Points, in no order, along strands that fork, close into loops and pass close to each other.
In the rows, 128 means zero.
Two points are linked if the straight distance between their rows is under 85.1. Some points are linked to none.
tofa: [ 70 118 134 177  90 115  63 158 131 116 142 113 125 165 167 113 100 138
 124 209 127]
Veko: [101 144 177  85 153 161 134 178 159 101 131  85  97 143 121 156 126 104
 122 133 128]
Lop: [101 133 143  88  98 155 156  87 108  94 138  88 136 140 165 132 119  98
 115  88  92]
Kalu: [192 116  91 185 176 144 158  83 109 153 148 218  81 114 105 128 112 102
  73  60  92]
koram: [138 113  77 108 169 127 170 173 153 121 106 135 130 130 100 109 164  91
 160 119 120]
fufe: [114 156 187 106 120 139 117 175 133 120 157  50 143 149 136 157 108 141
 119 165 157]
divin: [145 135 102 144 170 118 168 124 140 132 134 186 118  83 130 103 186 115
  70  33 103]
sorat: [132 140 134 125  83 144 100  19  95 114 138 131 125 136 140 157  76 130
 113  89  64]
tak: [175  76  79 146 114 155 133  79 127 125 101 178 121 118 159 152 110 137
 110  84 108]
vor: [128 186 153 130 168  76 115 149 128 189 102 115 133  78  71 103 163 138
 137 104 165]
maguk: [ 90  84  98 123  85  99 125 112 145 108 124 120 154 156 174 118  98 129
 139 180 118]
Zok: [ 93 101 175 131 102 101  91 152 133 110 146  96 139 139 131 145  95 145
 123 185 147]
Lomik: [126 107 158 145 112  93 106 134 124 143 142 130 153 105 119 127  94 139
 125 120 187]
Gasib: [160 115 113 138 151  82 145 132 165 184 104 164 151  85 113 115 157 164
 100  70 169]
molid: [129  82  93 145 124 118 136 165 134 134 117 131 147 126 153 113 117 120
 142 109 175]
nored: [ 45 131 106 118  77  96  88  84 145 128 109 102 137 186 203 153  98 154
 137 172  92]
zili: [157  77 109 135 177 103 155 118 143 149  96 196  98 110 104 146 174 118
 110  94 110]
kobup: [117 155 126 137 140 125 119 172 133 116 117 112 169  97  91 101 145 160
 159 199 179]
bopam: [112 129 151  85 145  96 169 162 192 143 128 116 158 118 101 115 140 133
 127 156 169]
pazi: [141 124 164  96  92 155 153  65 112 106 116 132 137 120 147 154 138 145
  99 113 116]
Fel: [132 153 116  96 158  70 186 154 199 174 113 129 134 126 103  80 186 121
 110 108 140]
luso: [137  87 110 173 153 103 109 146  95 149 133 161 110 128 106 126 118 102
 159 130 148]
zime: [117 167 146  79 157 116 185 154 160 122 149 105 136 124 104  93 156  75
 108  92 125]
dar: [150  92 120 188 107 144  90  95 118 150 126 184 113 122 147 148  75 161
 128 129 148]
Fulim: [ 92 141  82 118 107 177 112 158 152  96 127 100 149 162 156 108 105 145
 179 202 112]
fifi: [150 136 150 143 135 119 109 138 105 131 122 135 121 106 102 132 145 134
 147 136 160]
kudez: [117 116 130 159 105 155  68 119  87 114 127 124 135 113 128 162  94 157
 161 121 119]
Tupug: [130 129 134  77 103 139 150  99 135  93 115 102 115 165 139 132 136 100
 131 169  88]
midod: [116  81  98 135 126 141 102  66 106 119  97 146  76 160 166 156 112  94
 138 131  78]
zir: [106 160 135  87 122 162 118 159 137  98 153  66 110 182 144 129 100  93
 149 145  92]
pese: [ 74 141 145 102  88 146 130 143 155 114 151  68 165 181 167 137  82 152
 133 203 124]
lobad: [114  97  96 126  79 112  95  36 130 130  95 141 121 159 190 149  99 149
 126 144  87]
Kuz: [147 143 181  93 127  79 146 121 142 138 131 127 127 121  92 127 161 126
 119 153 146]
bapa: [ 91 136 121 154  86 111  66 134 105 137 135 104 116 174 176 134 103 130
 155 142 119]
siku: [152 119 148 148 128 107 107 114 113 143 150 140 151  83  85 129  79 140
 133  86 163]
Simus: [ 79 146 112 165  81 117  52 128 101 110 136 108 128 171 151 132 124 154
 154 229  80]
daman: [145  83 125 179 133 137 103 128 120 146 109 181 101 111 136 148 128 149
 134 137 164]
zaduv: [172 122 108 149 123 159 135  54 117 116 141 186 114  98 108 142  89 122
  98  67  85]
lepez: [152 179 105 130 174 104 142 166 117 163 109 116 131 107  95  82 167 100
 150 100 170]
kura: [117  89 150 149 112 118  79 120 115 115 119 139  91 142 134 157 117 125
 131 180 117]
vafog: [128 175 120 139 177  81 145 146 134 196 108 127 121  83  84  86 180 116
 135  76 148]
mufor: [163 118 140 133 129 111 150 117 143 153 121 164 129  99 125 120 146 133
  95  64 167]
kef: [ 94 131 148 100 134 130 119 170 133  99 156  65 155 141 104 136  90 117
 154 165 126]
Fil: [127 128 140  95 134  99 166 143 138 123 148 105 154 119 116 101 124  82
 124  84 150]
tisiv: [124 100 122 135  79 145  90  29 134 132 102 147 109 133 180 167  73 168
 114 121  94]
bara: [105 213 160 103 164 136 173 145 137 126 135 104 133  92 114  87 197 108
 103  70 133]
rovo: [144 156 137 143 118 149 113 101  75 107 162 130 123 109 112 121 114  96
 125  56 111]
pige: [162 103 116 129 147  96 138  96 122 133 132 170 146  87  78 124 124 117
 129  82 122]
Vevab: [101 137 135 174 147 129  75 197 111 119 125 117 125 106 113 113 129 144
 146 196 176]
melam: [118 146 176 105 137 116 147 132 128 137 129 115 152  88 100 134 140 135
 112  77 162]
dati: [166 138 121 186 158 101 116 123 133 198 112 193 124  78  86 125 137 181
 130 109 177]
boni: [151  63  99 145 131  96 132 118 137 130 112 165 162  91 110 133 118 154
 132 123 151]
pifa: [144  86  80 122 126 120 142 143 138 111 116 141 133 149 133 110 138 111
 153 176 123]
lof: [114 170 146  78 154  99 205 142 192 153 135 126 142 114 109  92 187 106
  91  96 125]
vone: [126 153 128 120 132 160 128 134  86  97 135 108 129 107 110 122 142 101
 148  76 121]
Zulos: [188 107  94 177 125 179 127  67 116 157 128 200  79 143 148 149  90 121
  95  78 104]
zev: [145 128 120 176 129 153  77 131  77 139 128 136 132  91 118 139  95 150
 166 106 162]
Seri: [160 156 142 149 129 132 151  93 134 147 162 170 136  76 109 120 100 129
  77  21 142]
basuz: [167  88  98 121 135 102 166 106 134 116 133 164 147 112 134 118 126 108
  85  49 110]
tede: [105 160 131 107 159  92 174 138 198 196  91 112 152  86 103  95 200 156
 110  69 127]
gonim: [115 125 129 123  88 111 109 134 125 102 142 105 155 153 131 107 117 136
 147 227 119]
Gasu: [155 142  84  87 137 169 181 168 183 120 102 126 132 147 147 108 162 130
 136 139 149]
Bugu: [ 32 148 125 137  82 104  61 133 144 126 130  89 129 186 197 155 101 164
 133 186 100]
dorer: [138 185 153  67 136 171 151 172 169 117 153  85 112 173 134 109 112 107
 125 155 148]
gota: [166 138 136 168 105 131  85  84  82 147 164 146 113 138 117 132  60 119
 135  83 120]
sunab: [103  94 170 112 132 116 123 152 164 112 105 127 117 116 120 156 131 139
 132 175 149]
fadu: [170 112  83 172 138 109 125 141 104 148 115 165 146 111 118 102 143 149
 148 148 175]
gazum: [115 128 107 108 107 135 141  94  97  88 139 113 126 140 150 115 123  74
 137  80  84]
zub: [163 126 121 138  96 162 126  17 122 113 142 165 120 115 138 146  67 125
  88  75  71]
maraf: [149 155 166  90 129  79 172 104 135 134 131 132 138 111  83 108 173 113
 107 104 124]
Tes: [119  73  88 175 130 147  87  92  87 139 104 164  72 157 155 156 106 128
 158 147  93]
fibe: [176  72  73 143 176 111 170 133 126 142  86 187 109 140 128 137 183 127
 113 115 112]
zonem: [185  99  94 149 162  91 151  97 146 162 127 199 140  91  80 130 125 137
  99  61 113]
Gud: [105 158 154  85 143 187 138 178 191 116 155 102 149 143 128 124  99 177
 127 221 159]
rela: [104 140 101 143 108 148 105 168 124 113 130  96 153 150 150  97 112 131
 172 184 152]
Bimig: [140 116  94 151 172 115 141 172 150 165  88 154 125 104 113 115 176 144
 145 128 174]
lelok: [154  93  70 104 109 150 168 127 143 106  91 126 140 156 180 119 147 115
 121 118 111]
bol: [171 156 151 157 140 127 107 124  85 145 143 154  87 120 104 128 142  99
 126  85 141]
divog: [123 102 163 105 115 129 114 110 122 107 116 123  83 143 139 158 124  93
 114 125 107]
Nife: [105 104 101 176  80 133  64  57 125 143 115 169 118 140 179 162  71 180
 130 147 101]
zana: [168 104 133 150 133 140 111  77 102 131 119 182  80 119 119 156 123 124
 120 116 103]
roli: [192 136 104 185 179 128 148 103 124 196 131 209  96 110  98 119 138 135
  97  58 139]
pes: [ 77  80 110 186 113 120  73 153 119 133 124 141 105 164 176 123 102 126
 143 185 141]
Zum: [148 134 121 109 119 132 157 117 113  98 136 130 108 138 143 103 151  71
 111  89 103]
rano: [144 155 100 135 161  73 171 128 163 193 119 150 144  84 117  80 195 142
  74  27 115]
roru: [ 97 140 138 112 114 130  89 152 106 108 148  73 109 167 140 129  97  90
 157 123  95]
Bugo: [102 161 146 137  80 128  57 130  93 131 142  74  99 181 171 162 105 131
 139 114  96]
Dup: [108 122 124 103 124 150 149 151 140  97 120 102 170 119 111 126 136 145
 163 175 137]
nadol: [142 191 118 111 162 134 147 184 142 148 113  98 135 121 110  86 149 114
 145 134 190]
Nef: [170 123  90 153 150 138 153  86  92 106 151 190  99 108 140 108 150  84
  81  56  83]
piva: [139 133 116 138 161 144 153 129 119 123 119 164 111  79 115 120 176 104
 117  48 114]
vedus: [163 110 120 106 141  74 171 131 149 139 126 155 125 138 110  99 160  88
 105 100 127]
vugu: [104 119 182  88 112 127 144 111 110  98 139  81 161 121 109 173 117 140
 125 160 109]
nuza: [132 114 139 104  90 112 113  75 107 102 121 111 118 154 136 142 118 120
 138 176  88]
doma: [182  74  72 174 158 144 144 103 115 151 108 197 106 127 137 153 116 137
 107  79 121]
beba: [154  95  80 115 158 105 173 142 133 123 115 148 135 127 115 108 158  90
 124  91 116]
natu: [103 162 153 140  82 142  50  85  87 134 145  88 108 163 159 184  92 164
 121  97  77]
lol: [182  75  80 192 175 120 143 132 117 187 119 208 109 125 126 139 128 159
 115  99 156]
lim: [150  97 155 130 128 113 124  71 119 121 151 166  94 114 120 139  87  89
  87  72 101]
neti: [115 137 164  76 138 136 172 135 150 111 117 108 139 108 100 143 159 131
 128 140 128]
bim: [106 107 109 198 105 150  70 136  92 118 121 150 149 102 133 123 121 169
 155 178 149]
rabot: [168 132 137 161 159 141 137  86 113 144 141 211  63 110 112 137 140  94
  80  66 108]
fab: [107 123 122  92 141 125 168 178 197 122 135 123 171 122 126  99 122 155
 132 192 178]
kaper: [151  98 131  99  86 146 170  54 123 110 115 143 160 115 164 146 123 144
  83  83 115]
tekik: [127 113 129 183 115 123  59 126  71 151 148 134  90 161 142 145  96 123
 157 137 121]
faf: [ 99  68  99 174 114 124 107 168 130 133 121 142 132 133 164 113 109 128
 144 158 167]
gam: [158 100 108 126 159 120 158 124 116 132 113 161  65 161 135 123 157  65
 121 123 108]
kun: [134  78 123 121 137  79 152 139 171 150 107 158 159  90 115 129 142 153
 117 106 169]
Nupin: [189 138 112 178 147 132 126 111  93 168 136 180  95 119 110 116 125 117
 121  66 149]
Peke: [124 167 139 105 119 138 110 175 152 110 170  87 143 169 115  99 101 141
 138 231 135]
luz: [136 148 127  76 119 155 168 111 137  87 130 112 103 161 150 112 150  72
 116 132  86]
dufat: [113 171 164  82 164 102 150 180 191 151 145  93 150 124  86 103 118 139
 131 177 176]
Tubuf: [145  97 110 130 120 165 134 118 119 117  92 147 119 110 141 146 157 137
 147 107 131]
getob: [ 92  93 126 109 113 134 100  91 124 107 103 114  91 156 169 158 104  99
 134 132  86]
Sunu: [132 156 149 118 105 166 140 136 104 118 120  97 150 105 136 133 144 145
 147 101 167]
dokir: [ 99 109 140 108  86 111 140 124 127 121 151  83 175 146 157 123  88 128
 141 138 148]
rog: [109 126 125 158  94 152  76 129  90 105 124 111 155 122 129 141 122 174
 170 170 127]
lidur: [142 182 118  77 149 153 188 165 189 142 118 112 144 137 124  98 161 136
 126 145 162]
vub: [140  66  79 179 153 111 144 144 104 144 113 178 109 153 128 115 146 125
 146 189 144]
lugi: [165 121  81 149 174 100 167 137 138 168 104 183 118 106 119 104 194 120
  90  44 111]
rilo: [153  74  75 204 133 105 114 131  86 152 133 187 148 116 123 102 119 154
 137 169 162]
kanin: [115 191 169  45 178 151 169 176 192 142 176  84 146 138  91 114 102 134
 117 153 141]
zupa: [114 163 156 115 169  91 150 113 152 154 123 150 120  72  73 108 205 126
 110  68  92]
Bepu: [191 116  99 185 137 121 122 108 126 174 127 195 141  88 100 126 103 172
 132 108 173]
kadav: [188 109  70 168 172 142 163  90 111 122 149 209 108 109 138 122 126 105
  57  36  74]
Tama: [159 122 146 120 103 122 138 100 112 128 133 139 131 121 135 127 125 121
 115  87 150]
Dedof: [ 50 156 125  79  89 145 117 106 143 118 135  58 141 194 187 161  93 134
 144 150  71]
mag: [134 142 166 130 102 143  94 153 113 105 125  97 119 144 126 143 139 146
 143 184 139]
bamiz: [ 88 141 125  88  85 185 140 106 139  98 107  79 142 162 181 158 126 141
 149 154  97]
Niti: [108 127 104 173  94 132  74 154  92 131 136 108 140 150 161 108 107 129
 171 162 145]
Poma: [128 129 106 127 174 139 138 170 119 125 112 126 123 110  91 115 155  96
 171 110 135]
Lome: [104 134 109 123 113 134  99 114  85 108 136  98 104 161 143 132 110  77
 165 104  76]
Pimo: [ 84 108 103  97  81 110 122  85 139 114 116  98 140 177 188 134  95 125
 139 151  90]
nus: [135 131 105 124 153 161 145 138 104 105 111 142 104 112 113 124 172  87
 150  86 110]
Vabul: [154 114 110 106 135  99 189 108 142 114 129 153 163  94 129 114 169 126
  68  44 107]
Telel: [129  71  91 121 150 125 141 118 120 107 103 141  82 157 136 136 138  66
 139 137  90]
lonu: [101 134 149  79 117 165 155 149 177 108 148  90 156 157 146 131  93 151
 135 200 138]
kem: [114 124 148 182 116 110  50 169  92 120 149  99 109 147 121 134 110 133
 141 195 134]
nurel: [ 81 146 155 143 106 122  65 189 133  98 178  34 148 159 126 144  96 168
 103 228 111]
kiraf: [129 119 170 132 116 128  76  77  91 108 153 125  88 128 116 172  78 105
 107  85  76]
loku: [156 121 139  99  95 111 141  86  98 102 128 128 145 125 106 125 137 124
 138 149 108]
nabe: [128 101 144 134 172 101 136 132 144 154 112 174  91 102  92 137 159 104
 126  96 132]
besa: [ 57 153 151 120  87 144  83 154 153 114 146  63 138 184 182 158  93 170
 124 203 105]
seno: [116 120 110 178 136 153  98 177 109 118 113 141 125 130 136 106 150 140
 157 209 162]
nes: [192 130 121 156 121 138 144  84 140 151 137 189 130 102 114 132  95 144
  86  54 143]
pirig: [124  86  82 213 116 133  81 114  79 139 131 178 142 124 137 114 111 160
 153 177 133]
domo: [ 99 116 179  99 113 158 119  78  97  92 138  91 125 116 128 184 110 125
 109 102  76]
nif: [161 121 100 120 164  53 168 146 163 179 112 159 127 131 104  94 184 116
 110 106 135]
kib: [180 102 104 158 145 114 148  99  86 151 134 181  78 160 124 116 141  80
 115 104 119]
gamel: [136 119 136 115 148  98 144 156 165 121 114 147 116 137  91 117 156 118
 141 202 140]
sapi: [136  82  72 179  96 127  87  42 125 146 116 184 131 139 154 149  59 170
 135 148  87]
rokeb: [183 117  96 193 186  99 140 126 126 214 119 200 110 103  98 120 144 165
 114  77 164]
Gom: [116 162 143 120 148 174 119 199 143 118 108  90 128 114 121 133 145 145
 158 156 168]
Fip: [108 116 126  92 109 182 150 119 136  90 102 105 129 133 166 153 143 128
 140 122 116]
Teket: [129 183 143  85 124 171 143 160 128  99 146  72 117 159 136 122 134  90
 137 134 120]
kiv: [124 150 140 131  76 146  77  59  89 127 127 118 106 152 162 162  98 138
 132 108  80]
gepag: [124 114 138 130  67  94  98  90 106 113 140 120 142 157 149 127 100 139
 138 197 114]
nugaz: [120 186 139 108 105 177 139 166 138 121 134  67 160 153 161 113 112 146
 148 166 171]
dibu: [ 98 142 169  66 108 164 192 107 126 104 145  81 161 150 167 143 120 109
 104 116 112]
gesa: [ 87 124  84 159 115 133  77 146 107 111 128 118 109 183 143 117 127 123
 176 225  89]
tokim: [107  94 160 135 125  87 104 168 136 126 142 110 131 122 120 134  94 117
 135 146 170]
zuvu: [139 139 163 147 117 131  65 120  71 112 153 103  96 131 102 169 101 120
 133 104  96]
tof: [140  97 108 127 121 109 129 116 108 117 122 136 108 154 135 126 124  89
 154 147 109]
Vike: [ 91 148  93  96  93 162 122 132 143 105 119  87 131 178 170 131 112 131
 165 172  90]
gova: [140 185 119 109 127 149 147 173 139 133 125  87 158 134 134  90 125 136
 147 163 197]
Mudek: [115 141 164  88 116 150 193  76 111  85 150 127 153  98 155 135 152 108
  74  77 102]
sug: [165 172 171 134 121 136 136  92 102 140 158 150 144  84 100 126 123 137
 100  52 148]
Nogun: [158 137  83 138 177  65 170 148 153 187 100 151 146 108 102  87 199 128
 101  65 114]
kug: [138  77 101 148 104 112 115 103 108 119 126 146 155 116 136 128  97 147
 141 134 135]
felig: [143 111 126  98 115 139 184  69 124  98 131 155 153  91 147 135 146 130
  66  57 101]
bapor: [ 53 149 149  83  91 136 118  72 110 120 130  61 146 166 188 176  96 140
 125 124  64]
firab: [125 158 148 140 128 168  98 167  94 115 118  85 137 107 127 140 140 146
 164 126 163]
zek: [151 117 106 124 152 140 154 151 146 133  84 152 123 108 129 127 182 136
 135 101 149]
Sabu: [118 186 150  96 140 149 190 128 125 121 130 118 160  82 121 111 180 126
 101  60 141]
Podo: [143 106 114 151 161  96 137 156 125 146 119 165  98 141 101 109 161 114
 153 194 146]
Vonof: [121 115 179 114 118 120 117  96 110 102 149 129  91 122 131 150 107  86
  89  82 101]
kupa: [108  87  93 166 115 162  87 118 101 118  95 150 104 138 158 154 130 144
 170 148 119]
Tazun: [119 141 158 129 126 119  87 166  95 121 148  81 119 138 116 134 101 102
 148 112 139]
ralu: [114 173 170  58 130 177 203 136 149 117 160  73 166 156 144 128 119 108
 108 129 132]
simos: [127 133 151  75 122 135 196 107 140 107 129 118 146 115 130 132 162 115
  97 102 122]
mimel: [115 106 159 116 159 128 137 122 142 112 113 152  89  98 106 153 154  97
 109  84 114]
midup: [128 138  99 130 176 110 154 184 187 190  80 141 122 109 123 100 191 140
 128 105 166]
vad: [118 144 147 118 148  80 171 111 179 185 115 143 148  72 104  99 186 154
  83  45 122]
meb: [168 117 105 134 125  79 153 152 144 152 120 144 139 138 131  91 147 119
 130 154 179]
bama: [112 186 175  49 166 156 201 157 179 130 165  87 161 141 108 117 135 114
  96 129 133]
gema: [118 169 148  94 130 179 169 137 124 104 115  96 149  97 125 135 166 130
 127  83 145]
vono: [146 159 133 110 113 112 129 160 127 122 149  97 130 162 119  92 118 104
 147 177 150]
Gagu: [ 54  87  93 156  75 109  82 114 130 108 131 134 166 151 180 111 103 156
 133 195 110]
vager: [116 161 144  91 173 143 137 192 165 121 133  92 115 130 102 123 130 105
 143 125 144]
vok: [154 118 106 188 114 132  85  95  73 166 151 161  96 162 142 131  72 115
 147 104 122]
Mozed: [ 66 146 148  92 101 160 125 141 135 114 152  50 160 169 167 161  86 139
 145 156 104]
fotez: [104 155 187 104 157 124 150 130 148 119 125 140  94  93  96 143 186 111
  94  84 109]
nafu: [106 143 201  94 143 138 124 171 136 111 148  69 131 128 113 167 123 127
 115 125 142]
vazil: [ 99 132 169  99  99 132 106 106 100  99 139  64 142 142 132 175 108 140
 122 142  82]
Zoset: [133 136 135 169 110 159  43 104  79 126 143 125  99 128 125 175  72 151
 146 101  90]
guvu: [152 122 130 141 161  79 122 126 104 151 138 147 147  89  69 118 120 116
 147  97 151]
tadok: [117 114 168  67 117 139 177 103 146  97 120  99 160 125 128 157 136 137
 121 169 115]
gizur: [132 156 118  98 133 172 130 172 167 115 133 105 113 170 145 106 111 121
 156 179 146]
Giton: [130 100  91  98  79 133 150  90 135 112 100 115 135 171 199 129 122 118
 124 127 106]
vora: [ 98 170 191  94 165 149 135 192 154 126 138  55 146 106 100 151 134 147
 125 142 164]
bonir: [102 152 165 117 100 132  86 163 117 109 162  41 145 162 135 154 102 153
 131 186 119]
gara: [137 128 146 112 140 111 157 112 153 143  98 158 139  81  91 142 182 161
 128 106 134]
dilek: [134 113 103 154 131 110 130 153 120 121 119 138 159 102 113 102 139 146
 159 176 169]
Susov: [ 97 132 182  88 146 118 187 135 148 139 143  91 184  97 106 138 136 137
 110 100 158]
bug: [109 167 145 122 102 174 104 164 108 111 125  58 155 138 149 137 120 161
 158 152 152]
Niro: [157 147 123 148 127 147 138  88  86 115 156 168 103 106 129 112 121  84
  97  44 103]
kedom: [106 135 163  88 112 113 160 139 125 121 155  73 167 135 124 125  99 103
 129 118 147]
zinep: [118 101  89 124 110 166 122 113 120 103  91 127 116 137 164 152 139 120
 162 135 103]
Bubu: [106 165 134 155 165 147  78 222 146 119 141  94 122 126 109 100 115 141
 139 212 179]
ded: [133 151 135 142 176  91 152 104 143 164 131 185  96  80  84  98 198 110
  95  58  80]
geg: [153 180 162 131 138 111 144  98 131 158 136 153 141  67  74 117 150 153
 107  58 147]
gug: [109 169 119 125 172 145 109 211 181 122 149 115 144 121 103  76 101 151
 134 223 185]
zesob: [ 88 158 122 126  79 123  84 129 110  99 149  78 152 174 146 120 109 147
 158 222  95]
Bosi: [102 146 189  94 128 164 143 108  98  79 144  91 120 113 129 164 141 106
  93  96  86]
letu: [100  81  72 174 137 134 104 144  95 116 123 143 111 159 134 113 123 113
 180 202 111]
gid: [ 88 104 168 111 128 118 112 168 169  98 138 106 127 138 121 139 102 134
 124 217 134]
nomo: [110 163 138  93 163 177 136 189 179 112 125 105 134 119 111 118 131 164
 154 193 165]
Garav: [189  99 107 175 119 146 126  93 135 161 133 193 126 111 120 147  82 158
 114 102 148]
Mol: [107 167 160  97 168 120 154 147 156 140 113 121 122  88  76 129 192 117
 131  96 116]
fipad: [124 166 170 118 148 101 132 156 146 156 113 116 137  90  96 123 161 147
 131 114 181]
Vofen: [166 151 139 129 123 159 148  54 107 101 150 175 127  74  93 138 120 131
  85  65  85]
Tinop: [165  73  70 129 101 131 145  99 125 112  97 154 145 137 172 138 135 141
 116 117 113]
mogu: [117 157 127 132 170 103 120 198 177 148 135 126 123 127  95  81 128 127
 138 209 182]
Zami: [120 151 162 122 156  78 118 181 156 136 145 102 140 124  82 107 126 120
 141 187 172]
tutav: [116 105 124 178  75 128  65  94  97 125 122 156 116 145 159 134 110 166
 137 189 119]
sel: [153 159 106 105 146 112 182 146 135 136 117 123 150 112 121  83 174 102
 117  71 151]
dapu: [145 126 128 136  84 141 112  80  92 126 129 127 121 141 153 139 105 120
 135  92 116]
luteb: [135 132 155 163 145 101  73 180  89 135 151  98  95 141 103 131 111 110
 149 154 151]
Zoke: [169  51  64 160 164  95 156 139 118 152 106 183 126 149 136 124 151 128
 124 146 133]
Vani: [117  80 141 150 130 119 118 152 150 131  98 158 110 113 134 146 144 149
 131 164 170]
mubi: [139 169 103  96 171 140 173 181 205 162  96 133 116 124 121  93 186 134
 127 119 157]
Gez: [166 151 146 164 119 118  82 125  69 146 152 129 111 136 106 120 104 104
 144  99 145]
Katad: [114 100 150 124  82 142 110  73 105 117 129 127 164 109 144 169  85 182
 133 131 118]
tev: [141  53  72 164  99 108 104  73 117 125 124 173 148 127 153 134  80 149
 133 147 109]
dumul: [112 184 159  99 182 136 135 189 171 143 110 103 108 108  80 120 168 125
 143 120 143]
beg: [ 88 131 153 180  90  95  32 154  98 120 158  90 121 160 145 136 100 155
 118 195 113]
Vaga: [ 87 123 158 127  93 115  70 133 109 100 150  62 129 158 136 178  97 151
 132 176  86]
rupun: [145 154 174  91 132 110 144 149 156 121 133 113 124 145  90 121 143 127
 127 199 137]
Zug: [132 118  94 119 138 142 145 178 170 119 123 128 127 155 141  98 124 115
 149 184 151]
rut: [131  99  97 165 120 163 108 149 110 116  95 151 113 126 148 133 155 145
 172 171 151]

A fork is a point with three links, a tip a point with one. Leave the first point through the second and follow the links. Name the first fork or tip that comes.
maraf, Kuz | Mol
Nife, sapi | kiv
mufor, Gasib | lobad
fotez, mimel | maraf

A piece is two or more points that can be reached from each other along the links. Count, over all rows, the pieces, the separate loops (a circle has one, a figure eight two, a Y none), the forks (points with three links) and the tips (points with one).
pieces | 5
loops | 1
forks | 21
tips | 29
